Each scene shows the same named points in several views. A view is turned or mirrored, shifted and resized as a whole, has a little noise and may leave points out.

Scene 1
View 1
<72>: [  9  -5  -4  19  -4  -8  17  17  11  25   3 -10  44  -1  15 -23  10   2
  -2  12  -5  11]
<59>: [ 29   6 -11   1 -20   9   1   9  -5   9   1   0  21 -10  22  20   3  -6
   8 -15  28   1]
<241>: [  6  -4 -11  10  -5  -1 -11  15  15  16  18 -11  39  -3  19  -6  11  13
  -1   8   0   5]
<71>: [ 10   6  -2  11  -3  15   7  17  -4   1 -13  -4  27   1   3  16 -10   3
   8  -8   0  19]
<229>: [-11  -5   5  15   8   2  -1  16  10   9  -8  -3  28   2  -3 -11   0  17
   3  13  -9  15]
<146>: [ 11  -1 -11   4 -13  -3   6  20   5  15   5  -1  28  -5  16  -6   5   1
   4   2   9   8]
<112>: [ -7 -11   7  16   6  -6   0   7  13  19  -5  -1  30  -4   4 -23  13  16
  -1  20   4   2]
<129>: [ 14  -8 -10   3 -18 -13  -7   7  14  26  17   2  26 -15  29 -19  25   5
  -1  11  30 -14]
<13>: [ 21   4 -24   9 -14   5 -15  17  16  15  32 -21  50  -4  33   7  12   7
  -2  -4  -3   7]
<182>: [ -7  -4   2  25  15  13 -22   5  20   8  11 -20  47   3   6   1   7  28
  -4  10 -18  10]
<116>: [  1   0  11  30  15  17   6   6   3   5 -16 -18  45   5  -4   7  -4  14
   1   2 -19  21]
<57>: [  4   0  -7  -4 -15  -4   8  22  -1  10  -9  12   9  -5   6  -4  -3   0
  11   2  17   9]
<200>: [-12   1  -2   1   3  12 -22  16   7  -5  -3   5  14  -1  -2  13  -9  21
  10   1   1  13]
<85>: [ 15   5  -7  22  -2   8  18  22   3  12  -1 -19  50   6  11   2  -4  -1
   2  -3 -20  27]
<34>: [  7  -7  -1  14  -3  -2  -5   5  12  18   5  -4  32  -7  15 -10  15  11
  -1  10  12  -2]
<16>: [ 11  -6  13  23   6   9   0  -8   4  14 -11  -8  35  -7   7   0  12  12
  -1   6  14  -3]
<36>: [ 21   3 -14  12  -7  16 -32   1  13   7  27 -18  42  -8  28  24  14  16
  -2  -7  10  -4]
<41>: [  8   1  10  20   7  20  -6  -2   0   2 -16  -9  31  -3   0  18  -1  13
   3  -3   5   7]
View 2
<229>: [-21  -6   1 -14 -15  -2   9   9 -13   7  -4   4 -19  -7   1  -5  -3  -3
   6 -23  26  41]
<129>: [  3   5   7  -2  10 -36   7   6  -3   8   3 -49   4 -28  32  10 -18  -8
  -2 -26   8   3]
<16>: [-37 -10  17   1  -5 -10   1  -3  -5   9   0 -25 -14 -28  -1   4 -15 -19
  19   0  25  30]
<59>: [-24   1  32 -10  12 -22  27 -16  20 -10   7 -22   5 -29  -4   9   3   3
   2  -2  13 -16]
<200>: [ -2   2   5 -17   2 -11  21  -4 -12   2  -6  19 -17 -13 -28   2  -4   1
   8  -6  19  21]
<146>: [-17  -1  13 -14  -3 -16  19   3   5  -2   3 -18  -1 -14  16   2   3   6
  -4 -26  16   8]
<85>: [-45 -23  29 -16 -34   9  26   4   3   7  -3   0   5  -9  12  -2  16  10
   2 -31  19  20]
<13>: [ -3 -21  32  -6 -22 -14  31   0  -9  23  -9 -15  28 -27  13  17  -2   8
   0 -34  -4  -5]
<112>: [-17  -1  -4  -8  -6 -12   0  13 -13   8  -2 -17 -19 -12  13  -3 -12 -10
   6 -22  25  40]
<72>: [-28 -13  11 -10 -23  -6   8  14  -3   9   0 -24  -1 -11  34  -2   1   1
  -1 -38  19  27]
<71>: [-36  -8  24 -18  -9  -1  26  -8   9  -6   2   8  -9 -13 -14  -1  12   5
   6  -7  23  13]
<36>: [ -1 -20  36   1  -8 -19  28 -11 -14  25 -12 -15  22 -40 -12  22 -15  -4
  13 -11  -3  -7]
<34>: [-14  -5  10  -4  -6 -17   7   5  -9  12  -2 -27  -4 -23  14   6 -13  -7
   6 -20  16  20]
<116>: [-49 -25  22 -10 -32  13  14   1 -10  12  -6   8 -13 -14 -10  -2   2  -6
  17 -12  27  42]
<241>: [ -6 -12  14  -8 -15 -14  17   6 -13  18  -7 -14   8 -20  12   8  -7   1
   2 -31   8  15]
<41>: [-38 -13  24  -7  -8  -2  14 -10  -3   6  -3  -1 -13 -24 -22   3  -6 -11
  19   4  25  25]
View 3
<57>: [ -3 -37  22 -11 -11  13  21 -31 -18 -30 -25  31  -4  -1 -12 -12 -24  -5
  -1   4 -13  12]
<16>: [ 10   4  34  14 -16   5   0 -15 -10 -28 -37   9  27 -26 -24   0 -27  25
   9  26  14 -14]
<36>: [ -8  -2  45   8  32   2 -14   1 -37 -12 -41   7  18   2 -21 -36  13  43
  35 -14  20  -9]
<85>: [ 26  17  30   5  16   0 -11  -7   3  -6 -10  59  18  -6   7 -20  -9   1
   7   3 -29 -15]
<129>: [-29  -6  52   7 -12  -3   4  -2 -31 -42 -15   5   5   1 -39 -26  -8  43
 -11  -2  -8  31]
<116>: [ 30  23  19   8   7  -4 -10 -19   0  -7 -37  40  29 -24   6   2 -17  -1
  13  25  -5 -38]
<13>: [-11  11  47   6  33  -6 -16   6 -30 -11 -19  28   8  11 -14 -41  18  33
  15 -21 -12   5]
<200>: [ -4 -21   7 -16  10  -1  10 -38 -33 -14 -55  17   1  -6   0  -2  -6  -9
  17   8   9 -22]
<182>: [ -4  39  21   5  19 -23 -15 -14 -28  -8 -47  15  19 -16  -1  -3  10  15
   9  13   2 -34]
<112>: [-13  17  24   4 -20 -16   5 -21 -20 -33 -31  11  11 -18 -16   5 -15  12
 -19  24 -11  -3]
<146>: [ -5 -13  33  -2  -1   3   7 -15 -18 -26 -17  32   2   0 -15 -21 -12  11
  -3  -1 -19  13]
<59>: [  9 -48  45   1   7  29   9 -11 -17 -25 -24  30  10   3 -23 -36 -21  23
  30 -10   8  13]
<34>: [-12   6  36   7  -8  -5   1 -11 -23 -30 -27  13  13 -10 -23 -12 -11  26
  -4  10  -4   4]
<72>: [ -1  23  37   8 -10 -11  -4  -7  -8 -28  -7  37  12  -9 -11 -12 -12  14
 -19  10 -32   7]
View 4
<200>: [ -3 -32  13 -28 -46 -21 -33  19   8   3   7  -3   3  -6   1  -4  -5  -4
  12  11   0 -29]
<16>: [ 18 -27  15  -8 -13  -5 -15   8  -1 -27  34 -25  21 -12  -9   6  -9   0
  -6  -8   3 -34]
<72>: [  7 -17   0  -4   4   3  18   8  30 -15  -3  -2   9 -27  -4  19 -20   9
 -18  -4   1 -24]
<34>: [  8 -23  10  -5 -12  -9  -8  -3  17 -22  15  -9   3 -24  -8   2   3   0
 -13  -4   3 -31]
<57>: [-17 -33  -5 -23 -14 -22 -13  15  12 -10   1 -20  -1 -35  15 -14  -7  -9
   5   2   9 -30]
<146>: [ -4 -29  -6 -12 -10 -16  -5   8  17 -16  -5  -8   1 -34   6   2  -1  -4
 -10   2   4 -36]
<41>: [ 16 -34   6 -20 -31 -11 -26  23  -8 -16  21 -19  26  -3  -3  14 -14  -3
   0   3  -2 -42]
<229>: [  2 -21  17 -19 -23  -2  -6  16  21   0  12  -3   9  -8  -5   8 -23   6
   4   2  -1 -16]
<112>: [  4 -18  23  -8 -10  -1   0   0  25 -13  24 -10   3 -17  -9  -1 -12   6
  -3  -6   3 -13]
<59>: [  1 -42 -20 -13 -17 -30 -27  12  -8 -30  -2 -23   9 -37  11  -2  14 -16
 -13   4   7 -60]
<116>: [ 21 -25   6 -19 -25   3  -8  31   4  -6  11  -6  32   5  -8  32 -34   7
  -3   4  -5 -32]
<36>: [ 26 -32   0   0 -38 -22 -34  -5   2 -27  -2   8   6 -12 -15  17  30  -5
 -26   7  -5 -60]
<241>: [ 10 -22   6  -3 -21 -10  -7  -2  23 -15  -3   8   0 -20 -10  12   7   2
 -17   3  -2 -35]
<129>: [  0 -24   7   5  -1 -17  -6 -22  23 -34  11 -11 -11 -43  -6 -13  26  -4
 -22  -8   8 -35]
<182>: [ 26 -18  22  -8 -39   0 -16   5  18  -6  11  15  12   8 -23  25  -6  10
 -10   6 -10 -29]
<85>: [ 13 -26 -16 -13 -13  -3   6  28  14  -7 -17   2  22 -17   2  35 -28   5
 -16   7  -5 -41]
<71>: [  3 -36 -11 -25 -25 -17 -18  32  -1  -7  -3 -14  20 -16   9  13 -20  -6
   1   8   0 -42]
View 5
<57>: [-16   1   9  28  -6 -10 -28 -16  -3  13 -26   8 -28  27 -15 -31 -11   1
  -8   3 -29 -24]
<146>: [ -5   1  20  34 -10  -8 -24  -9 -26  10 -29   6 -18  16   2 -32   0 -13
  -4   7 -30 -20]
<36>: [ 46  -9  39  28   5 -30 -18 -16 -22   5 -47 -22   4   8  18 -17   2 -47
  10  21 -52 -28]
<229>: [  4  34  21  22   2 -17 -21 -35 -23 -12 -29   8 -36  19   1 -20  23   4
 -21   6 -35  -6]
<72>: [ -8  20  20  42  -8  -1 -14  -7 -53   1 -22  11 -21   6  15 -32  25  -9
 -11  11 -25  -7]
<34>: [ 12  13  15  43  12 -15  -9 -13 -31   2 -36   0 -16  23  14 -30   8 -14
  -6  11 -30 -14]
<59>: [  3 -17  11  33  -7 -17 -20  -2   2  29 -19 -16 -12  10  -5 -26 -20 -29
  11  20 -43 -39]
<16>: [ 17  31   1  43  24 -24   6 -20 -15   5 -17 -16 -27  16  11 -19  12 -11
  -8  23 -40 -17]
<41>: [ 19  28  12  21   8 -30  -9 -31   1   5 -13 -18 -32   5   0  -8  13 -15
  -9  25 -52 -23]
<241>: [ 17   6  34  33  -1 -14 -24 -17 -39  -4 -43   2 -10  15  15 -28  14 -22
  -4   8 -34 -12]
<116>: [ 13  45  22  16  -6 -22 -14 -36 -21  -7  -7 -10 -39 -10   5  -6  39  -9
 -19  25 -50 -11]
<85>: [ -5  21  32  19 -31  -7 -28 -16 -38   5  -8   0 -27 -20   6 -17  32 -20
 -11  22 -44 -16]
<200>: [ 17  14  26   7   2 -30 -32 -43   8  -7 -41  -2 -31  27 -13 -15   0  -4
 -13   3 -47 -19]
<71>: [ -2  15  19  13 -17 -19 -28 -25   0  11  -9  -7 -33  -2 -11 -13   8 -12
  -8  20 -48 -26]
<13>: [ 26 -13  47  30 -15 -14 -31  -7 -46   4 -46  -6   5   0  20 -27  12 -43
   7  15 -41 -20]
<182>: [ 39  33  38  20   7 -28 -18 -39 -36 -21 -43  -6 -21   9  19 -11  35 -19
 -14  13 -47  -4]

Which points are out of place in each view (at most two, in the order of its rows)? Write - if all are in place.
view 1 -> <16>
view 2 -> <112>
view 3 -> <129>
view 4 -> <72>
view 5 -> -

Scene 2
View 1
<257>: [-15  22   0   7  19  33  21 -38  -8 -30 -16  -8   4   7 -11  13   1 -10
 -19   4  -6   6]
<32>: [  8  32  -1  30   8  -1  56 -43  -9  18  27   0  22 -41  19  13   3 -10
 -37  25  -7  58]
<295>: [  3  11   3   3   8  10  37 -24 -12 -17 -10  18   9  12 -11  22  -7 -18
   9  -4  -4 -15]
<157>: [ -3   3   5   2   3  47   8 -14  -9 -25 -21 -16  -5  20 -17  17  -8 -19
  -6   5  -6  -7]
<35>: [ 10  -5  17  10  -8  25  32 -10  -9   3  -2  -2  10  10 -10  27 -12 -26
  -1  11  -6  -2]
<137>: [ -1  25 -30  13  13  30  30 -21 -12 -26  -9  -4  -3  -2  -4   7  -7  -4
   0  13  -9  11]
<110>: [  8  19  10   1  11  -3  35 -33 -13 -13  -5  22  11   3  -4  17  -5 -16
  -1 -11   0  -5]
<94>: [ 14  23 -14 -10  15  12  11 -19 -17 -36 -22  16 -12  13  -8   4 -11  -6
  12 -20   0 -15]
<131>: [ 35 -18  22   5 -27  46   1  15 -15  17  -1 -28  -8   5  -5  17 -21 -29
 -10  15  -6  18]
<10>: [ 43   6   5  -8  -9  17  -2   0 -21  -3  -7   0 -15   0   3   3 -17 -15
  -1 -12   1  11]
<143>: [ -7  29 -21  16  18  15  45 -35 -10 -22  -4   8   8  -6  -4  13  -3  -7
  -3  11  -9   9]
<31>: [ 48   8   1  -1 -11  -3  21   2 -22   8   5  16  -6  -7   6   9 -18 -15
  12  -8  -1   9]
<166>: [ 20  12  28   3  -2  10  19 -28 -13   8   6  -2   7 -11   6  15  -4 -20
 -30  -1   0  28]
<99>: [ -7  31  -7  14  18  19  32 -41  -8 -18  -2  -4   8 -12   2   9   2  -7
 -26  11  -5  27]
<148>: [ 43   7  11   0  -7 -32  49 -12 -20  13  11  46  13  -3   4  22 -15 -21
  26 -17   1 -13]
<114>: [  4  -2  15  20  -8  16  53 -19  -8  13   9   4  21   1  -6  33  -8 -27
  -4  22  -9   5]
<123>: [ 22   9  -6  10  -3  -1  46 -11 -15   0   3  24   8   1  -3  20 -13 -18
  18   2  -6  -7]
<102>: [ 42   7   1   1 -10   5  21  -1 -20   7   4  10  -4  -7   6  10 -17 -16
   7  -4  -2  11]
<281>: [ 26  15   1   5   1   1  31 -17 -16   2   5  13   4  -9   5  11 -10 -14
  -2  -3  -2  13]
<49>: [ 38  11  21  -4  -7   2  11 -15 -19   9   5   6  -2 -12   9   7 -11 -18
 -15 -11   3  24]
View 2
<10>: [ 24   7  12 -10   1  13   6 -20  -1  -6   1   2  16   1   5  12   2   7
   4  -3   0   0]
<35>: [ 19  -5  -1   1 -11  14  11 -17   9 -16  -5   7   4  -2  13  -4  -6  10
  12  -1 -18   9]
<49>: [ 29   4   7 -11   0   2  12 -24  -2 -11   0   6   7   1  -1   3   4  -6
   7   1  -5  -5]
<114>: [ 21  -9  -5  -1 -16  10  16 -19  15 -21 -11  11  -3  -5  12  -9  -1   1
  14   5 -25   6]
<166>: [ 30   2  -2 -12   0  -1  17 -23  -1 -15  -4   8   1   5  -2  -9  -1  -8
  10  -1  -3  -1]
<148>: [ 28   0  19   6 -10   1   6 -21  13 -15  11   9  -9  -3   2  16   4   2
  -1  25 -32  -7]
<131>: [ 16  -8   0  -3  -5  18   8 -21  -9 -10  -5   0  26  -9  15   1   1   4
  24 -17  -6   5]
<281>: [ 28   4   7 -11  -7   7  13 -21  11 -13  -6   9   1   0   3   5   4   0
   1   9 -11  -1]
<110>: [ 29   8   5  -5  -7   6  12 -17  16 -16  -1  12 -10   7   2  -2  -8   8
  -4  12 -14   4]
<157>: [ 19   6  -2  -5  -5  23   9 -12  10 -12  -8   7   8   7  14  -7 -15  24
   5 -11  -2  16]
<257>: [ 26  11  -6 -14  -6  16  16 -13  17 -15 -14  13  -4  11   7 -14 -13  17
  -4  -3   0  16]
<102>: [ 25   3  11  -9  -6  11   9 -22   5 -10  -2   4  10  -5   6  13   7   1
   5   6 -11  -3]
<295>: [ 24   6   6   0 -10  13   9 -15  18 -16  -2  11  -7   6   8   0 -10  16
  -3   9 -18   8]
<31>: [ 25   3  15  -8  -7  11   7 -22   6  -8   0   4  11  -6   5  19  10   0
   3   9 -12  -5]
<137>: [ 25  10   1 -21 -11  21  14 -15  23 -12 -19  11   3   3   9   0   0  13
  -7   3  -2  12]
View 3
<94>: [-14 -44  15 -26  30  48  32 -36  -1   7 -31   9  -8  12 -35 -17   1  28
  -6 -10 -20  -1]
<10>: [  3 -24  18 -15  42  30   8 -16 -10   6 -25  26 -15 -12 -29   4   3  24
 -10  19   4  -1]
<31>: [  4   0  15 -12  40  34  14 -22 -17  18 -19  24 -18   2 -19  12  11  17
  -2  10   9  17]
<157>: [-10 -65  31 -34  25  16  -2 -35  -2  -6 -43  -8  -3   2 -17  -8  15  33
  -4   5  -2 -14]
<281>: [  1 -15  17 -15  25  31  13 -15 -11  11 -18  18 -14  25 -10   3  15  13
   3   3  12   7]
<137>: [-11 -46  27 -21  17  28  20 -35  -1 -14 -36  13 -24  35 -23 -12  26  15
  -2  -9  12  -7]
<49>: [  8 -15  14 -11  31  30   2   4 -12  12 -10  28 -10   9 -12   5   4  15
  -3  19  14  -2]
<99>: [ -6 -49  25 -18   3  24  10 -10   1 -13 -23  14 -16  52  -7 -14  24   9
   3  -6  19 -16]
<148>: [  1  20   5 -17  32  46  22 -24 -21  44  -9   7  -4  23  -2  13   9  17
  11  -7  -5  39]
<143>: [-12 -41  24 -23   8  31  21 -31  -2  -6 -30   4 -16  53 -10 -13  28  12
   6 -17  11  -1]
<257>: [-12 -67  26 -29   9  25   8 -20   3  -9 -33  -1  -4  36 -11 -19  15  22
  -1  -5   2 -19]
<295>: [-13 -36  18 -31  17  33  16 -34  -7  16 -30 -12   1  31  -6  -7  15  25
   8 -13  -9   9]
<166>: [  7 -28  17 -14  19  21  -6  14  -8   8  -9  21  -3  23   0   2   6  13
   1  18  17 -11]
<102>: [  3 -10  19 -13  38  29  10 -22 -14  10 -23  24 -19   1 -21   9  13  18
  -3  13  13  11]
<32>: [  8 -16  25  -3  -2  14   0  10  -7  -9  -6  30 -26  74  14   2  39  -9
  14   2  51  -6]
<131>: [ 11 -32  35 -20  43  -2 -25 -19 -16  -2 -35   9 -14 -28 -11  22  20  28
  -6  36  25  -5]
<123>: [ -5  -8  19 -23  27  32  17 -37 -15  19 -25   1 -13  25  -6   8  23  19
   8  -9   5  23]
View 4
<137>: [ -6  15  13   4  -4 -23 -29   5  -7 -15 -18   4   6   2 -11 -30  21   6
 -30  -5   1   0]
<295>: [ -6  11  22   3  10  -5  -4  20  -1 -17 -19   9  18  10 -12 -23   5   4
  -4 -17  13  -3]
<31>: [ -3  24  17   8  14 -13   9  -7   5  13 -31  30  -2  22   4 -27   1   9
 -10 -17 -18   5]
<99>: [ -4   0   4  15  -4  -4 -29   0 -12 -15 -14  16  12  -7  -9 -38  21  14
 -36   1  10 -11]
<10>: [-14  25  16   6  14 -16  -2   3   5   7 -40  29  -1  21  22 -32  17   2
 -20  -9  -9  15]
<131>: [ -6   5  15  35  18  -5  11   1  10 -10 -43  11 -24  35  31 -35  25 -23
 -24   1 -13  15]
<114>: [  8  -9  16  31  11   9   7   1  -1 -20 -15   5  -3  16 -14 -31   2  -5
 -10 -10   1 -13]
<32>: [ 16 -14  -8  36  -6  12 -15 -32 -16   0  -6  29  -5  -9 -20 -47   8  25
 -41   4 -10 -29]
<35>: [ -2   1  19  23  14   1   6  11   3 -19 -25   5  -2  21   1 -28  10 -10
  -9  -9   4  -1]
<49>: [ -6  11   8  17  16   2   5  -6   2  10 -34  40   3  14  17 -37  10  13
 -21  -6  -5   1]
<123>: [  2  15  22   7  10 -11   5   2   1  -4 -17  13   5  16 -18 -22  -5   7
  -2 -21  -6  -5]
<143>: [ -1   8  12   7  -4 -13 -25   5 -10 -17 -10   6  13  -3 -23 -28  13  12
 -24  -8   6 -10]
<110>: [ -7  10  16   3  10   0  -5  13  -4  -8 -18  23  22   4 -10 -29   2  14
  -7 -16  14  -8]
<148>: [  4  21  23   2  19  -1  22  -3   5  14 -19  33  13  19 -17 -20 -21  20
  13 -32  -8  -8]
<257>: [-13   3  11   9   2  -7 -28  21  -8 -27 -20   7  18  -2  -1 -34  26   3
 -29   0  23  -2]
<94>: [-19  31  23 -15   7 -26 -19  24   0  -7 -27  17  23   7   1 -22  14   9
 -14 -16  12  12]

Which points are out of place in each view (at most two, in the order of its rows)? Write - if all are in place.
view 1 -> <137>, <166>
view 2 -> <148>, <31>
view 3 -> <295>, <102>
view 4 -> -

Scene 3
View 1
<208>: [ 29 -14 -24  -8   8 -10   0 -11   7 -18  -8 -26  30  -3  20 -14 -18 -26
  -3 -17  -4  11]
<136>: [ 31 -13 -40 -12   3  -8  -2  -7   2 -21  -4 -24  15 -22   8 -18 -23 -18
   2  -6 -17   9]
<223>: [ 25 -15 -20   0   6  -4  -1  -7   5 -16  -1 -34  29  -2  23 -15 -18 -21
   0 -18  -2   7]
<141>: [ 22   0   3  12  15   7 -12 -14 -13 -28 -17 -56  37  35  35 -34  26 -33
 -13 -31  29   5]
<215>: [ 27   6 -21  -4  15   1 -13  -8  -3 -32 -17 -36  17  -9   7 -29 -12 -17
 -16  -4  -4   9]
<169>: [ 32   1 -29   2  19  17  -8 -14  -5 -25  -5 -54   7   9   9 -32  11 -22
   6 -15  11  -6]
<151>: [ 23  -6 -11   0  18  -6  -1  -7  19 -17  -8 -31  35  -7  19  -9 -38 -16
 -14 -12  -3  11]
<48>: [ 20  -3 -23 -12  -8 -23 -18   3 -17 -40 -26 -11  32 -28  14 -31 -22 -16
 -34   3 -24  27]
<195>: [ 27 -16 -24 -14   3 -23   1  -5  11 -21 -13 -10  37 -21  18  -6 -39 -21
 -14  -8 -20  21]
<15>: [ 21 -12 -17  -3   4 -14  -4  -2   8 -20  -9 -22  36 -16  22 -13 -38 -15
 -16  -8 -13  17]
<167>: [ 20   2 -20   1   4  -2 -16   1  -8 -33 -12 -33  21 -20   9 -32 -23  -9
 -21   2 -12  13]
<130>: [ 26  -5 -46 -13 -10 -10 -17   2 -20 -38 -13 -18   9 -38   1 -37 -17 -10
 -12   9 -28  14]
<38>: [ 18 -21 -30  -1 -17 -13  -9   6 -15 -25  -1 -21  30 -26  23 -26 -25 -10
  -7  -5 -22  17]
<91>: [ 32 -19 -28 -13   6 -15   3 -12   9 -17  -8 -20  30  -5  22  -8 -18 -28
   1 -18  -7  12]
<29>: [ 27  -3 -32  -7   2  -4 -13  -6 -13 -34 -13 -30  16 -14   9 -33  -5 -17
 -11  -4 -10  10]
View 2
<195>: [ -7   3  16  20   1   8 -28  -8  -1 -21  27  -5   4   4 -17 -11 -23  -3
  -6   4  15   0]
<91>: [-11  -1   5  23  -7   9 -18  -5   7  -7  10   7 -11   3 -14  11 -26   0
   5  -1  12  -9]
<151>: [-10   8   2  27 -10   9  -4 -19   5  -9  29  -1 -19   5  -7 -11 -23  -4
  -7  16  31  -8]
<223>: [ -5   3   1  20 -16   8  -6  -5   7  -4  14   9 -26  -2  -9  10 -23   4
  -1   6  25 -11]
<48>: [ 18  21  11   0   6   5 -40   6  -6 -41  32   7   9   6 -15   3   4   9
  -6  20  29  11]
<215>: [ -3  18 -14   8  -8  13  -7 -12  -1 -24  30  20 -16   3  -7  19  -4   6
   9  23  36   2]
<38>: [ 16   3  19  -4 -12   7 -30  10  -2 -22  18   6  -9 -12 -17   6 -16  11
 -10   2  24   3]
<130>: [  8   8   7 -24  -5  20 -31   2 -15 -42  33  21   5 -14 -19  22  -5  16
   5   7  27  19]
<29>: [  4  13  -6  -1  -8  13 -17  -1  -2 -25  22  23 -12  -3 -11  27  -5  11
   9  14  29   4]
<208>: [ -8   3   1  23  -9   7 -13  -6   7  -7  14   8 -15   3 -11  10 -21   1
   4   6  19  -9]
View 3
<208>: [ -4 -11  16 -17   7   5  15  -4  -9  -5 -20  -8   9   0   4  -3   4  19
  22  13   1  -6]
<223>: [ -1 -17  21 -11   6   5  19 -11 -10  -2 -12  -8  12   5   3  -7   5  19
  18  15   2 -12]
<48>: [-16   4  23 -30  11  11  12   1 -24 -14  -5  11   0   2  -1  19 -17   4
   5 -18 -27  29]
<141>: [  6 -51  33   2  22  29  -3  10 -11  24   6 -15  14  30 -26 -19   7  37
  33  10  31  13]
<169>: [ 20 -31  10  14  38  12  21  -6 -10  -9   2  -7  14   4 -26 -22   5  20
  26  11  16  -5]
<215>: [ -2 -15  18 -13  34   9  16  -2 -18 -13   1  -3   5   0 -20   0  -2   6
  20   2  -2   5]
<136>: [  3   1   6 -11  13  -1  27 -12 -12 -22 -18   2   9 -11   5  -1  -3  10
  13   5 -13  -5]
<15>: [-17  -3  27 -28   2   2  18 -11 -17  -6 -12  -5   6   2   7  10  -1   6
  11   9 -13  -7]
<167>: [ -7  -9  25 -15  25   8  21 -12 -24 -13   7   4   6   3 -13   8  -7   0
   6  -4 -14   6]
<151>: [-19 -11  29 -28  12   1  16 -11 -14  -3 -10 -15   6   3  -1   6   8   4
  20  20   0 -18]
<195>: [-19   6  19 -36   0  -1  16  -6 -13 -12 -25  -5   3  -6  15  13  -1   8
  16   9 -17  -4]
<38>: [  0  -2  22 -11  -7   7  25 -19 -20  -8  -8  12  12   4  14   7 -11  13
  -1  -7 -23   6]
<29>: [  6 -10  12  -6  24  10  20  -3 -17 -16  -4   6   8  -1 -11  -2  -8  13
  13  -7  -9  14]
<130>: [  7   6   6  -8  21   5  29 -10 -22 -31  -4  19   5 -10  -4   8 -18   3
   0 -18 -29  21]
<91>: [ -3  -7  11 -18   2   2  15  -3  -7  -8 -28  -8   9  -3  11  -4   3  23
  24  13  -1  -6]
View 4
<141>: [-14 -11  19 -20 -47 -33 -13 -41 -34 -62  27  18 -22 -54 -29  47   5  -4
 -16  34  -2  -6]
<130>: [ -4 -45  -1  71   4 -40 -25  23   2 -20  15 -54 -31  25  -7 -31   8  54
  14  -2  11 -43]
<169>: [-30 -31  30  30  -9 -21  -2 -15 -26 -32   6   8 -36 -34 -24  29 -15   0
  29  29   7 -40]
<151>: [  1 -12 -23  46 -42 -27  46   6   4 -12  -9 -26 -21 -19 -34   1  16   8
  -5  16 -23 -19]
<15>: [ 13 -10 -29  50 -34 -34  26  10  11 -12  -5 -37 -22  -2 -27 -13  22  22
 -12   7 -13 -19]
<195>: [ 11  -2 -45  57 -38 -38  26   3  24  -8  -7 -53 -22   4 -32 -15  25  34
  -2  -6 -14 -35]
<29>: [-11 -34   8  44 -11 -35 -14   2  -9 -30  14 -28 -30  -4 -17  -2   2  30
  11  12   6 -34]
<167>: [ -4 -44   3  53 -19 -35   6  23 -12 -29  15 -35 -22  -2 -14 -16   9  32
  -7  16  -8 -19]
<136>: [ -2 -17 -14  63 -11 -29   8   4  10  -7  -9 -34 -34   4 -24 -10   5  25
  25   4   5 -48]
<38>: [ 27 -11 -20  53  -9 -38 -16  13   9 -11   0 -33 -29  19 -12 -25  20  26
  -8   5  14 -14]
<91>: [  2   9 -29  41 -32 -32  12 -19  15  -9 -11 -27 -30 -10 -34   7  14  17
  12   0   0 -43]
<223>: [  6  -2 -14  38 -26 -26  16  -8   2 -12  -9 -11 -30 -16 -28   8   9   3
   6  14   0 -25]

Which points are out of place in each view (at most two, in the order of its rows)? Write - if all are in place.
view 1 -> -
view 2 -> <38>
view 3 -> -
view 4 -> <29>
